Points on a hilly landscape, in no order, each with its height.
A ball rolls from a point to the lowest of its 5 nearest points, and stops where none of them is lower. Distance is the straight distance between rows; heights are no part of it.
K_984 height 2.44: [  5, -29, -19,   7,  34,  -7,  -3,  11,   4,  15,   8,   9,   4,  15,  -5,
   8,  11,  21,  23,  -1,   6,  12,  20, -18, -11, -21, -22,  -9, -17,  11]
K_229 height 2.07: [ -1,  34,  24, -13, -45,   6,   3,  -8, -11, -34,   0, -16,   1, -18,  -7,
  -5,  -9, -34, -27,   0,   0, -21, -17,  20,  -1,  29,  16,  11,  14,  -7]
K_70 height 2.14: [ 11,  -8, -13,  -3,  28,   6,  -4,   4,  15,   2,  10,  16,  -9,   7,   1,
   4,  10,  17,   9,   1,  -1,   6,  -4,  -6, -19, -13, -13,   5,  -7,   5]
K_324 height 5.50: [-12,  -8,  25,   3, -32, -18,  -3,  16,   1,   8, -31, -11,  11,  -1,   1,
  -8,   5,  -2,  -6,   7,  22,   9,  15,   0,  32,  20,  11,   0,   7, -10]
K_178 height 5.01: [ 34,  11, -41,  -3,  58,  42,   4, -33,  26,  -4,  40,  24, -28,  -6,   1,
  20,   7,  11,  15,  -6, -28,  -2, -17, -14, -42, -35, -27,   5, -16,  15]
K_683 height 1.64: [ -4, -36,  -1,  11,   6, -32,   4,  25,  -5,  15, -27,   1,   7,  25,   1,
  14,   8,  25,  11,  -5,  24,  16,  29,  -1,  21, -10,  -5, -12, -20,  12]
K_979 height 5.61: [-25, -15,  29,   4, -38, -30,  -4,  19,  -4,   8, -32, -22,  11,   6,   1,
  -4,  13,   1,  -6,  10,  30,  13,  11,   7,  39,  30,  17,  -9,   7,  -8]
K_468 height 2.34: [-10, -13,  22,  -2, -23, -13,   0,  19,   3,   9, -32,  -4,   8,  -1,   4,
  -6,   6,   4,  -1,   0,  18,  10,  11,   1,  28,  21,   6,  -4,   1,  -5]
K_489 height 1.09: [ -8,  33,  38, -15, -57,  -5,   4, -12, -13, -33, -10, -14,   9, -12,  -6,
  -6, -10, -37, -27,   7,   9, -19, -16,  18,  10,  40,  19,  14,  15, -11]
K_407 height 2.36: [ -8,  28,  20, -11, -45,  -6,   7,  -7, -14, -27,  -9, -11,  11, -13,  -5,
  -3,  -9, -28, -27,   4,   3, -19, -12,  14,   6,  20,  22,   9,  16,  -9]
K_207 height 5.14: [ -2, -33,  -5,  11,  24, -21,   7,  20,  -9,  25, -15,   7,   1,  15,  -5,
   4,   1,  16,  19, -11,  17,  19,  22, -13,  11, -14, -11, -11, -27,  11]
K_918 height 2.29: [ 3, -5, -5, -1, 11,  4, -5, 10, 16,  5,  4, -1, -1, -2,  0, -4,  5,  9,
 11, -2, -8,  7,  2, -1, -6,  1, -5, -4,  1,  5]
K_722 height 2.76: [ -7,  17,  18,   2, -36,  -9,   3,  -1, -12, -10, -17,  -9,   8,  -5,   0,
  -4,  -8, -16, -24,  11,   5,  -3,  -3,  11,  20,   8,  18,   1,   8, -11]
K_161 height 1.19: [-12, -11,  16,   3, -23, -11,  -1,  17,   5,   8, -26,  -4,   4,  -3,   2,
  -4,   8,  11,   3,  -4,  18,  12,   6,   1,  17,  12,  11,  -2,  -2,  -1]
K_598 height 1.78: [  0,  37,  16, -13, -34,  10,  -4, -16,  -9, -25,  11,  -7,  -1, -25,  -8,
  -9, -11, -32, -19,   4,  -8, -22, -12,   8,  -8,  20,   5,  12,  12,  -7]
K_787 height 4.08: [ 27,  15, -34,  -5,  40,  34,  -4, -27,  23,   0,  39,  11, -29,  -3,  -3,
  12,   7,   7,   7,  -3, -30, -11, -18,  -9, -30, -15, -12,   4,  -3,   4]
K_723 height 3.13: [-13,  10,  18,   1, -31,  -8,  -2,   1, -13,   6, -12, -10,   4,  -1,   1,
  -9, -11, -11, -19,   6,   1,  -1,  -3,   6,  18,   6,  13,   1,  11, -14]
K_916 height 1.45: [  2,  38,  15, -13, -43,  12,   2, -22,  -2, -30,   9, -13,   1, -28,  -3,
   2, -13, -35, -15,   8, -11, -29, -23,  14,  -9,  20,   4,  12,  16,  -6]
K_185 height 1.14: [-16, -31,   9,   4, -15, -31,  -3,  25,  -1,   9, -24,  -9,  15,  10,  -1,
   5,  20,  15,   6,  -7,  28,  18,  28,  -3,  24,  12,  10, -10, -10,   4]
K_45 height 4.29: [ 29,  13, -34,  -3,  49,  38,   2, -26,  23,   5,  38,  22, -30,   4,  -2,
  17,   6,  11,  13,   0, -27,  -2, -19,  -8, -32, -28, -19,   6,  -8,  11]
K_762 height 3.06: [  2,  53,  30, -14, -58,   7,  -6, -12, -13, -31,   0, -22,   5, -26,  -7,
 -13, -25, -40, -18,   9,  -9, -26, -34,  14,   7,  36,  18,  13,  11, -13]
K_611 height 4.50: [ -9,   6,  19,   5, -28,  -4,  -1,   9,  -7,  10, -19,  -7,   1,  -5,   0,
  -9,  -2,   0,  -9,   4,   7,   7,   1,   6,  27,   5,  20,   2,  12,  -8]
K_499 height 6.09: [  7,  15,   0,   1,   1,  11,   0,  -6,   0,   0,  -2,  -3,  -2, -10,  -1,
  -8, -11, -13, -12,  -3, -17, -11,   2,   2,   4,   3,   1,   2,   5,  -7]
K_750 height 2.48: [-18, -20,  21,   0, -23, -27,  -5,  25,   0,   8, -28, -12,  11,   5,   3,
   1,  20,   9,   8,   0,  26,  14,  20,   4,  28,  18,  12,  -9,   3,   6]
K_351 height 3.31: [ 11,  22, -15,  -1,  12,  26,  -3, -10,   7,  -1,  17,  -1,  -1,  -2,  11,
   4,  -5,  -2,  -8,   1, -17,  -5,  -6,   1, -12, -15,  -2,   3,   4,   1]
K_305 height 5.68: [ 10, -14, -38,   3,  55,  13,   7,  -9,  -2,  19,  32,  29, -16,  11,   1,
  14,   2,  26,  24,  -8,  -9,  13,  -5, -18, -31, -34, -20,   4, -17,  11]
K_358 height 2.99: [  4,  26,  11,  -1, -20,   9,  -2,  -9,  -7, -18,   8,  -4,   4, -15,  -4,
  -9,  -5, -30, -23,  -4, -17, -19,  -6,   6,  -4,   8,   4,   7,   9,  -7]
K_140 height 6.62: [  7,  11,  -2,  -1,  10,   4,   2,  -5,   7,   1,  -4,   2,  -6,  -4,  -3,
 -15,  -5,  -3,  -5,  -1,  -9,  -1,  -2,  -1,   5,   6,   5,   0,   9,  -7]
K_857 height 1.28: [-12,   9,  41, -12, -54, -17,  -3,  11, -26,  -4, -27, -19,  18,  -5,  -1,
 -11,   4, -27, -32,  11,  14,  -3,   9,  14,  30,  26,  25,   5,   7, -26]
K_248 height 2.69: [ 10,  13, -16,   3,  22,  25,   1,  -7,  12,   4,  17,   3,  -7,  -5,   5,
   1,  -7,   6,   1,   0, -16,  -4, -11,   4, -14, -19,  -4,  -3,   2,   0]
K_841 height 3.52: [-12,   4,  27,  -1, -42, -11,  -1,   3, -14,   7, -25, -11,   8,  -3,   1,
  -7,  -2, -13, -19,  11,  10,   6,   1,   6,  21,  16,  18,   3,   9, -11]
K_150 height 1.82: [-12,   5,  39,  -5, -49, -20,  -4,  10, -22,  -9, -25, -15,  12,  -2,  -4,
 -12,   7, -25, -31,  12,  13,  -8,   3,  14,  32,  26,  21,   4,   8, -23]
K_842 height 2.30: [  8, -37, -27,  16,  46,  -3,   1,   5,   0,  24,  10,   6,   2,  16,   2,
  18,   1,  37,  34,  -4,   5,  11,  20, -19,  -8, -27, -24, -14, -19,   7]
K_831 height 5.12: [ -5, -35,  -9,  13,  13, -29,  10,  23,  -5,  21, -22,   4,   6,  25,  -7,
   7,   6,  29,  16,  -8,  24,  21,  37,  -5,  16, -17,  -5,  -8, -23,  10]
K_446 height 3.40: [-21,  -6,  33,   2, -45, -26,  -6,   8, -11,   3, -33, -23,  10,   3,   0,
 -14,   6, -14, -17,  11,  21,   5,   6,   7,  39,  25,  21,  -2,   5, -21]
K_228 height 1.27: [ -8, -10,  10,   0,  -5, -12,   0,  15,   5,   7,  -8,  -3,   1,  -1,  -1,
  -8,  -1,  10,  11,  -5,  10,  14,  -6,   2,   7,   3,   7,  -6,   1,   5]
K_391 height 4.23: [  6,  34,  -7,  -4,  -8,  19,   2, -32,  -3, -25,  23,   4,   1, -11,   3,
   1, -11, -25, -13,   4, -19, -26, -18,  -2, -21,   4,  -3,  11,  13,   5]
K_863 height 2.89: [-27, -11,  42,  10, -56, -37, -11,  16, -24,   2, -42, -27,  16,   6,   2,
 -17,  -4, -15, -14,  13,  27,   6,   7,  19,  46,  29,  27,  -4,   9, -17]
K_494 height 3.36: [ 3, -3, -3, -3, 14,  2,  0,  2, 17,  4,  0,  5, -8,  2, -1, -4,  0,  5,
  2, -1, -7,  2,  3, -1, -4,  1, -1,  1,  4, -3]
K_508 height 3.32: [-33, -16,  31,   5, -44, -36,  -6,  22, -17,   5, -37, -26,  19,  -2,   5,
 -16,   4,  -3, -11,  14,  32,  11,   7,  15,  45,  28,  24, -10,   7, -10]
K_441 height 5.96: [-3,  7, -3,  1,  1, -1,  5, -1,  7,  1, -3, -7, -3, -6, -2, -7, -6, -3,
 -9,  2, -3,  0, -2,  5,  5,  8, 13, -4,  6, -3]
K_180 height 0.90: [ -3, -30,  -2,   4,   3, -23,   4,  31,  -2,  11, -19,   7,   7,  12,  -1,
   9,   3,  15,  11,  -8,  25,  10,  22,  -6,  14,  -7,  -3,  -9, -12,  12]
K_462 height 2.78: [ 10,   4, -14,  -1,  36,  22,  -3,  -9,  14,   5,  21,  11, -13,   2,   7,
   8,   0,  15,  14,  -7, -12,   7, -13,   2, -22, -22, -15,   3,  -2,  10]
K_108 height 2.43: [ -2, -26, -18,   7,  25, -13,   1,  11,   2,   9,  10,   8,  -4,   7,   0,
   7,  11,  20,  21,  -3,   0,  10,  16, -11,  -8, -17, -19,  -4, -12,   9]
K_907 height 2.67: [-14,  -1,  37,  -3, -39, -18,  -2,  11, -16,   3, -29, -20,  12,  -1,  -4,
 -10,   2, -20, -25,  15,  11,  -3,  10,  11,  32,  20,  21,  -1,  11, -18]
K_839 height 4.22: [ 14, -20, -26,   5,  42,  10,  -2,  -3,   4,  15,  14,  29, -10,  15,   3,
  10,   5,  23,  19,  -6,  -2,   9,  -1, -20, -27, -24, -22,   4, -20,  11]
K_507 height 0.84: [-22, -21,  24,   2, -31, -29,  -6,  26,  -9,  11, -31, -18,  18,   4,   2,
  -5,  12,   7,  -3,   5,  30,  13,  15,  10,  32,  30,  16, -10,   7,  -3]
K_793 height 5.80: [  4,  25,  -9,   0,  -1,  25,   2, -27,  -7, -14,  13,   0,   0,  -5,  11,
   2, -11, -14, -11,   4, -19, -20, -12,   1, -14,  -6,  -3,   2,   8,  -1]
K_278 height 1.68: [ -1, -33,  -4,   7,   8, -20,   4,  23,  -1,  10, -11,   7,   1,  13,  -1,
   2,   4,  15,  14, -13,  19,  19,  16,  -7,  11, -14,  -4,  -4, -19,   9]
K_196 height 5.64: [-14,  -5,  20,   3, -36, -22,  -3,  13, -11,   8, -31, -14,   7,   1,   1,
 -12,  10,  -9, -12,  11,  20,   6,  11,   5,  37,  28,  22,  -1,   8, -16]
K_556 height 0.82: [ -8, -33,   6,   6,  -3, -34,   2,  27,  -3,  10, -26,   1,  14,  18,  -1,
   8,  12,  20,   5,  -7,  26,  14,  26,  -1,  15,   1,   0, -13, -14,   6]
K_386 height 2.02: [ -6,  46,  16, -11, -51,  11,  -6, -15,  -8, -34,   6, -20,   3, -29,  -5,
  -9, -20, -41, -22,   4, -12, -28, -27,  16,   1,  33,   8,  10,  17, -12]
K_975 height 4.11: [  9,  21, -18,  -2,  12,  25,   2, -25,   0,  -8,  22,  -3,  -9,  -4,  11,
   3,  -5,  -7,  -7,   1, -21, -14, -11,  -3, -12, -16,   3,   2,  10,   3]
K_477 height 2.23: [-14,  21,  38, -16, -52,  -9,   1,   3, -11, -26, -20, -19,  18,  -9,  -4,
   0,  -5, -26, -25,   8,   5, -18,  -6,  21,   9,  27,  25,   7,  16, -10]
K_184 height 1.92: [ -2, -31, -12,   5,  22, -15,   0,  16,  -4,  15,   2,  12,   6,   8,  -2,
   5,   8,  17,  20,  -6,  11,  11,  15, -10,   0, -15, -13,  -4, -19,  11]
K_373 height 0.98: [ -7, -15,   2,   1,  -4,  -9,  -1,  18,   6,   0,  -6,   4,   4,  -3,   1,
 -10,   0,  10,  13,  -4,   7,   9,   2,   0,   5,   0,   1,  -7,  -6,   7]
K_933 height 2.35: [ 11,   3, -12,  -2,  26,  18,  -5,  -5,  14,   1,   6,  14, -11,  -1,   6,
   0,   6,   7,  10,  -1, -12,   3,  -9,  -2, -11, -11,  -7,   2,  -5,   2]
K_68 height 4.35: [ 14,  23, -23,   2,  16,  28,  -1, -22,   7, -11,  34,  -2, -11,  -6,   8,
   3,  -5, -12,   1,   1, -22, -13, -21,  -4, -20,  -9,  -4,   1,   5,   4]
K_657 height 1.55: [ -6, -13,  -1,  -1,  13,  -6,  -4,  11,   5,   4,   4,   2,  -3,   2,  -3,
  -1,   8,  14,  12,  -1,   4,   6,   3,  -3,  -5,  -5,  -2,  -5,   2,   4]
K_991 height 1.77: [  7, -15, -11,  -5,  30,   2,  -2,   5,  16,  -1,   4,  17,  -5,   7,   1,
  -2,  11,  13,  17,  -1,   0,   3,   2,  -7, -13,  -9,  -9,  -1,  -3,   2]
K_568 height 0.76: [  2,  14,   1,   1,  -7,   3,   4, -10,  -3,  -3,  -1,  -5,   3,  -5,  -1,
  -8,  -4, -17, -19,   2, -13,  -6,   2,   3,   5,   3,   7,  -1,   6, -12]
K_306 height 3.22: [  4,  20,   4,   0, -23,   4,   6,  -8,  -7, -13,   2,  -3,   0,  -8,  -5,
 -18,  -4, -28, -21,   1,  -8,  -9,   1,   5,  -1,   7,  12,   7,   9,  -6]
K_652 height 2.13: [ -2,  27,  17, -12, -37,   1,   4, -12, -13, -28,   3,  -8,   9, -13,  -8,
  -4,  -8, -35, -25,   0,   1, -17, -12,  10,  -3,  22,  11,   8,  14,  -6]
K_218 height 0.50: [ -7, -24,  11,  -1, -12, -15,  -4,  17,   6,  12, -18,  -1,  10,   5,   4,
  -2,   5,  11,   3, -13,  13,  17,   5,  -5,  15,   3,   3,  -4,  -5,  11]
K_41 height 1.16: [ -3, -40, -21,  16,  44,  -9,   2,  12,   0,  22,   2,   5,   0,  16,  -4,
  10,   4,  30,  28, -11,   9,  18,  27, -13,  -1, -23, -26, -13, -24,   8]
K_465 height 6.17: [  7, -14, -26,   3,  47,  12,   0,  -8,   2,  17,  27,  29, -11,   8,   4,
  13,   4,  21,  17,  -4, -12,  13,  -4, -13, -29, -27, -19,   4, -13,   9]
K_402 height 0.66: [ -3, -26,  11,   6, -13, -22,  -1,  24,  -3,  13, -20,   5,  10,  -1,   5,
   2,   9,  11,   4,  -6,  19,   8,  16,  -2,  18,  10,   4,   0,  -6,  -2]
K_434 height 3.04: [  3, -53,  -9,  17,  58,  -5,  11,  19,   1,  33, -16,   1,  -3,  32,  -5,
  10,   5,  44,  30, -25,  19,  25,  33,  -7,   2, -24, -23, -18, -25,  22]
K_591 height 4.59: [ 10, -11, -26,  -5,  41,  16,  -3,  -3,   7,  12,  23,  26, -12,  10,   3,
   8,   7,  21,  18,  -9,  -8,   9,  -8, -15, -31, -26, -21,   1, -13,  11]
K_954 height 1.34: [  2, -19,  -8,   2,  22,  -5,  -6,  10,   9,   7,   8,  12,  -1,   2,  -7,
   2,  12,  11,  15,   1,  -2,  12,   7,  -9,  -8,  -8,  -8, -10,  -7,   1]
K_27 height 3.45: [ -6,  -4,   1,   5,  -4,  -8,  -2,   5,   3,   9, -10, -10,   3, -10,  -3,
  -9,  -7,   6,   0,  -1,  -2,  10,  -1,   5,  12,   8,   9,  -5,   3,  -1]
K_873 height 2.46: [  5,  36,   4,  -9, -23,  16,   1, -22,  -5, -31,  15,  -7,   5, -20,   1,
   0,  -8, -28, -13,   7, -18, -28, -16,   8, -13,   7,  -4,   6,  15,  -3]
K_7 height 2.74: [ -5,  17,  11,  -3, -26,  -5,   7,  -8,  -7, -14,  -8,  -6,   4,  -1,  -7,
  -5,  -7, -20, -22,   2, -11, -10,  -3,   8,   5,  11,  15,  -1,  10,  -8]
K_292 height 5.37: [-10,  -5,  25,   1, -32, -11,  -2,  11,  -6,  10, -26, -10,   5,  -6,  -2,
  -7,   6,  -8, -14,   7,  11,   6,  11,   6,  26,  17,  13,   4,   9, -14]
K_273 height 4.21: [-11,   2,  13,   1, -23,  -6,   2,   1,  -6,   2, -15, -12,   1,  -9,  -1,
 -12,  -7,  -1,  -9,   4,   3,   2,   0,   9,  17,   3,  14,   0,  14,  -5]
K_800 height 3.47: [ 10,  10, -25,  -4,  41,  25,   0, -17,  18,   1,  35,   8, -22,   6,   4,
   7,  -2,  15,  11,  -2, -17,   2, -15,  -4, -26, -22, -10,  -1,  -5,  12]
K_61 height 5.57: [ 22,  -5, -35,  -9,  54,  27,   0, -28,  22,   9,  38,  23, -22,   6,  -7,
  19,  11,  19,  17,   0, -22,   4,  -8, -13, -42, -28, -20,   5,  -6,  11]
K_461 height 1.03: [ -1, -24,  -6,   5,   9, -10,  -4,  15,   2,   7,   0,   6,   3,   6,  -2,
  -2,   7,  16,  14,  -5,   6,  11,   9, -10,  -1,  -5,  -9,  -7, -10,   4]
K_973 height 4.36: [ -8,   2,  29,   2, -38, -10,  -4,   9,  -9,   4, -25, -11,  18,   1,   0,
 -12,   3,  -9, -16,   8,  11,   6,   6,   4,  30,  19,  19,   2,   7, -15]
K_890 height 2.37: [ -2,  29,  20, -14, -41,  -2,   7,  -9,  -7, -26,  -3,  -9,   7,  -9,  -5,
  -3,  -7, -27, -33,  -2,  -3, -18, -12,  13,   7,  25,  22,  12,  11, -12]
K_466 height 2.11: [ 12,  -7, -11,  -4,  31,  17,  -4,  -2,  16,   1,   5,  16,  -5,  -1,   4,
  -1,   8,  11,  10,  -2,  -4,   2,  -6,  -3, -15,  -9, -13,  -2,  -3,   4]
K_558 height 5.39: [ 10,  -5, -22,  -3,  51,  20,   4, -13,  12,  10,  33,  20, -20,   2,   3,
  12,   3,  24,  21,  -3, -17,  10, -10, -15, -34, -28, -19,   1,  -6,  11]
K_165 height 5.55: [  1, -45, -12,  18,  34, -18,  12,  19,  -2,  29, -21,   1,  -1,  28,  -4,
   9,   2,  36,  19, -13,  22,  21,  36, -11,  14, -20, -20, -13, -23,  16]
K_768 height 2.73: [  9,  15, -16,   3,  26,  26,  -3, -15,  10,   0,  22,   2, -11,  -3,  11,
   4,  -5,   4,   4,   0, -13,  -7, -14,   1, -16, -20,  -4,  -6,   5,   4]
K_270 height 2.82: [-12,  15,  32,  -5, -45, -11,   0,   1, -18,  -8, -18,  -8,  12,  -5,  -4,
  -8,  -6, -23, -32,  11,   3,  -7,  -2,  11,  18,  11,  16,   4,  16, -10]
K_360 height 2.40: [ 10,   7, -16,  -1,  26,  19,  -2,  -4,  12,   0,  11,  10, -11,  -1,   7,
   1,  -2,   8,   6,  -3,  -8,   2, -12,  -1, -16, -17, -10,   0,   0,   2]
K_366 height 3.75: [  8,  41,  -5,  -5, -13,  13,   1, -32,  -4, -29,  23,   3,   3,  -8,   8,
   1, -14, -29, -13,   8, -17, -23, -21,   4, -25,   7,  -8,   7,  17,   2]
K_627 height 2.45: [  9, -11, -17,   0,  34,   8,  -6,   1,  10,   6,  11,  25,  -6,  12,   6,
   8,   6,  16,  16,  -3,  -7,   7,   5, -10, -18, -21, -20,   5, -16,   5]
K_246 height 1.69: [ 10, -18, -21,   3,  33,   4,  -3,  -1,  12,  10,   7,  18,  -4,  12,   6,
   6,   9,  15,  19,   1,  -6,   3,  11, -14, -22, -16, -20,   1, -12,   2]
K_856 height 2.31: [-11,  21,  38, -14, -55, -14,  -1,   4, -22, -15, -17, -21,  20,  -7,   1,
  -6,  -1, -27, -35,   8,   9, -16,  -4,  22,  19,  27,  21,   7,  15, -14]
K_227 height 3.23: [ -4, -31, -14,  14,  27, -11,   2,  19,  -9,  17,   6,   8,   2,  12,  -6,
   7,   1,  20,  25, -10,   8,  17,  15, -13,   2, -20, -17,  -9, -22,  13]
K_584 height 3.12: [ 13,  12, -25,  -1,  34,  24,   2, -21,  14,  -2,  31,   3, -20,   4,   3,
   7,  -5,   3,  11,   2, -18,  -6, -19,   1, -21, -21,  -5,  -3,   0,   5]
K_667 height 2.57: [ -7,  13,  11,  -8, -34,  -8,   5,  -6, -13, -14,  -5,  -7,   9,  -1,  -1,
  -4,  -6, -23, -26,   6,   1, -12,  -4,  11,   6,  13,  19,   7,  15,  -7]
K_317 height 2.92: [ 12, -25, -27,   7,  43,   1,  -4,  -3,   4,  14,   7,  22,   0,  19,   3,
  14,   8,  23,  20,  -2,   0,   9,  11, -23, -17, -25, -21,   1, -12,  13]
K_282 height 1.63: [ -9,  -6,  12,   3, -18, -10,  -1,  15,  -5,   6, -16,   1,  -3,  -5,   6,
  -5,   0,   5,  -1,  -4,  10,  12,   5,   8,  14,   5,   8,  -1,   2,   2]
K_743 height 0.70: [ -6, -25,   3,   4,   0, -15,  -1,  21,  -2,  11,  -9,   9,   8,   1,   3,
  -3,   7,  13,  12, -11,  15,  14,  10,   0,   4,  -2,  -1,  -1, -11,   5]
K_333 height 0.88: [ -2,  10,  -2,   2,  -2,   3,   8, -10,   6,  -2,  -4,  -8,  -3,  -6,  -1,
  -8,  -7, -12, -10,   1, -10,  -7,  -2,   5,   6,   9,   8,   6,   9,  -5]
K_824 height 4.81: [ -2, -36, -14,  14,  35, -19,   2,  20,  -9,  25, -12,   4,  -2,  23,  -7,
   6,   1,  27,  26, -12,  20,  24,  26, -16,  11, -17, -15, -13, -29,  12]
K_836 height 3.55: [ 14, -28, -36,  15,  52,   6,   2,  -3,  -1,  20,  15,  23,  -7,  21,   5,
  16,  10,  34,  27,  -6,   3,   9,  10, -26, -18, -25, -25,  -1, -18,  13]
K_82 height 3.05: [  7,   5, -18,   2,  37,  24,  -3, -15,  16,   5,  25,   8, -14,   2,   4,
   8,   0,  15,  12,   0, -12,   4, -16,   2, -24, -21, -10,   0,  -6,   9]
K_272 height 3.07: [ 12, -29, -30,  15,  47,   0,   1,   3,  -1,  21,  12,  17,  -1,  22,   0,
  21,   8,  32,  31,  -2,   1,  10,  15, -27, -11, -28, -26,  -5, -19,  12]
K_634 height 2.38: [ -1,  43,  26, -11, -53,   4,   4, -11, -15, -34,  -8, -22,   8, -22,  -4,
  -6, -20, -37, -24,   3,  -3, -27, -22,  15,   5,  42,  21,  19,  14, -11]
K_778 height 1.73: [  7,  41,   8,  -8, -32,  14,  -2, -22,   2, -37,  10,  -9,   4, -26,  -4,
  -1, -18, -35,  -6,  13, -14, -34, -28,  13, -16,  19,  -4,   9,  19,  -7]
K_969 height 2.12: [  7,  -6, -13,   2,  23,   5,  -8,   3,  16,   2,   2,  14,  -6,   2,   3,
   0,   7,  10,   9,   1,  -7,   4,   1,  -1,  -9,  -6,  -7,   1,  -5,   2]
K_703 height 5.51: [-10,   3,   6,   3, -10,  -5,   7,  -2,   0,  -1,  -7, -11,   0,  -4,  -2,
 -11,  -7,  -3, -12,   0,  -3,   3,   0,   4,  12,   5,  12,  -3,   8,  -4]
K_513 height 3.56: [ 18,  13, -32,  -9,  41,  26,   3, -20,  20,  -1,  39,   9, -20,   4,   3,
   9,   3,   6,  11,  -1, -22,  -6, -18,  -6, -28, -22,  -9,  -2,   3,   7]
K_711 height 5.28: [  4,  32,  -7,  -3, -10,  22,  -2, -23,   0, -19,  15,  -1,   6, -13,   5,
   0,  -9, -25, -13,   5, -19, -20, -12,  -2, -14,  -3,  -1,   3,  13,   3]
K_172 height 0.87: [ -6,  -3,  -3,  -6,   1,  -1,   6,   4,   4,   7,  -4,  -4,  -4,  -5,  -4,
 -13,   0,   0,   3,  -1,   1,   4,   4,   1,   7,  11,   9,  -2,   5,   1]
K_454 height 2.04: [-21,   2,  36,  -3, -52, -28,  -2,  12, -24,  -2, -28, -21,  13,   1,  -5,
 -13,   6, -27, -30,  12,  16,  -3,   5,  15,  35,  27,  24,  -2,  13, -25]
K_685 height 0.77: [ -9, -16,   8,   5,  -4, -13,  -2,  18,   5,   9,  -8,   3,   1,  -2,   3,
  -7,   3,  10,   5,  -8,  12,   9,   4,   0,   7,   3,   5,  -7,  -6,   4]
K_932 height 2.08: [ -2,  48,  18, -13, -45,  16,  -4, -16,  -4, -35,  10, -18,   3, -37,  -8,
  -3, -24, -37, -12,  12, -17, -30, -28,  14,  -6,  32,  10,  11,  26, -19]
K_409 height 3.41: [ 12,   1, -23,  -5,  37,  16,  -3, -12,  13,   3,  25,  14, -18,   4,  -1,
   5,  -1,  16,  17,  -2, -16,   8, -13,  -4, -29, -28, -14,  -1,  -2,  11]
K_472 height 4.01: [ -1,  59,  15, -18, -54,  16,  -2, -19,  -9, -32,   9, -19,   6, -30,  -5,
  -7, -27, -40, -15,  14, -22, -38, -29,  13,  -2,  39,  18,  14,  28, -20]
K_151 height 2.39: [ -5,  20,  14,  -7, -30,  -2,   6, -12, -11, -19,  -2,  -6,   7, -11,  -2,
 -11, -11, -29, -24,   4,  -8, -14,  -9,   6,   4,  18,  18,  12,  10,  -6]
K_268 height 2.42: [  1, -43, -17,  18,  52, -13,  10,  16,   0,  33,  -7,  -1,  -2,  23,  -6,
   8,   7,  37,  29, -19,  17,  21,  30, -14,   8, -17, -27, -15, -24,  13]
K_700 height 1.31: [ -7, -19,  -5,   4,   8, -11,  -2,  13,   5,   8,   3,   2,   0,   3,  -4,
  -3,   6,  17,  14,  -8,   4,   9,   4,  -5,  -5,  -7,  -4,  -3,  -4,   8]
K_785 height 3.58: [ 19,  24, -33,  -1,  32,  30,   5, -23,  16,  -4,  35,   7, -22,   2,   2,
  10,  -3,   0,   5,  -2, -22, -10, -18,  -1, -26, -15,  -2,   3,   0,   4]
K_935 height 1.90: [  3, -26, -19,   1,  29,  -3,  -2,   9,   7,   8,   8,  15,   1,  11,   1,
  10,  14,  14,  23,  -2,  -1,   8,   5, -13, -12, -10, -16,  -3, -12,  11]
K_980 height 5.59: [  8,  30,  -8,   3,   0,  22,  -3, -14,  -2, -13,  15,  -3,  -1,  -7,   7,
   1,  -8,  -8, -13,   2, -21, -11,  -8,   4,  -9, -11,   0,   2,  10,  -2]
K_163 height 5.24: [ 10,  31, -17,   1,   6,  20,   0, -35,   4, -23,  30,   5,  -4,  -2,  10,
   3,  -9, -21, -15,   4, -22, -23, -18,  -4, -25,  -3,  -3,   5,   9,   1]
K_309 height 1.85: [  4,  32,  12, -11, -31,  12,  -1, -22,  -6, -30,  15,  -9,   5, -26,   1,
  -2, -12, -31, -15,   8, -12, -27, -14,  10, -10,  12,  -3,  10,  16,  -4]
K_635 height 3.27: [ 10, -46, -15,  17,  58,   2,   6,  10,  -1,  30,   2,   0,  -4,  25,  -7,
  16,  13,  46,  32, -16,  14,  18,  26, -17,  -1, -29, -32, -16, -23,  13]
K_21 height 4.15: [  6,  -4, -25,  -5,  47,  23,  -4, -14,  18,   4,  34,  20, -19,   8,   0,
   9,   1,  15,  15,  -1, -11,  10,  -9,  -6, -35, -22, -13,   1,  -5,  10]
K_527 height 0.63: [ -8, -26,   6,   4,  -4, -22,  -1,  21,   0,   8, -21,   7,   9,  12,   1,
   5,   8,   9,   8,  -9,  20,  14,  20,  -4,  12,   4,   1,  -1, -13,  10]
K_946 height 3.00: [ 10,  10,  -9,   2,  21,  20,  -2,  -6,   9,   3,   1,   3,  -8,  -9,   5,
  -3,   0,   1,   2,   0, -11,  -6, -10,   1, -10,  -9,  -3,   2,   0,  -6]

For each start below, name the point where the ball stops.
K_163 | K_916
K_723 | K_489
K_292 | K_857
K_513 | K_218

Call two points neighbours if one is among the 5 nearest of the other. Go from one point of each pair to the other, from neighbour to neighbour, staying as low as possible. Name the highest point that can't be avoided.
K_568 / K_218 | K_508
K_218 / K_246 | K_991
K_568 / K_857 | K_7
K_857 / K_916 | K_856
K_41 / K_218 | K_984
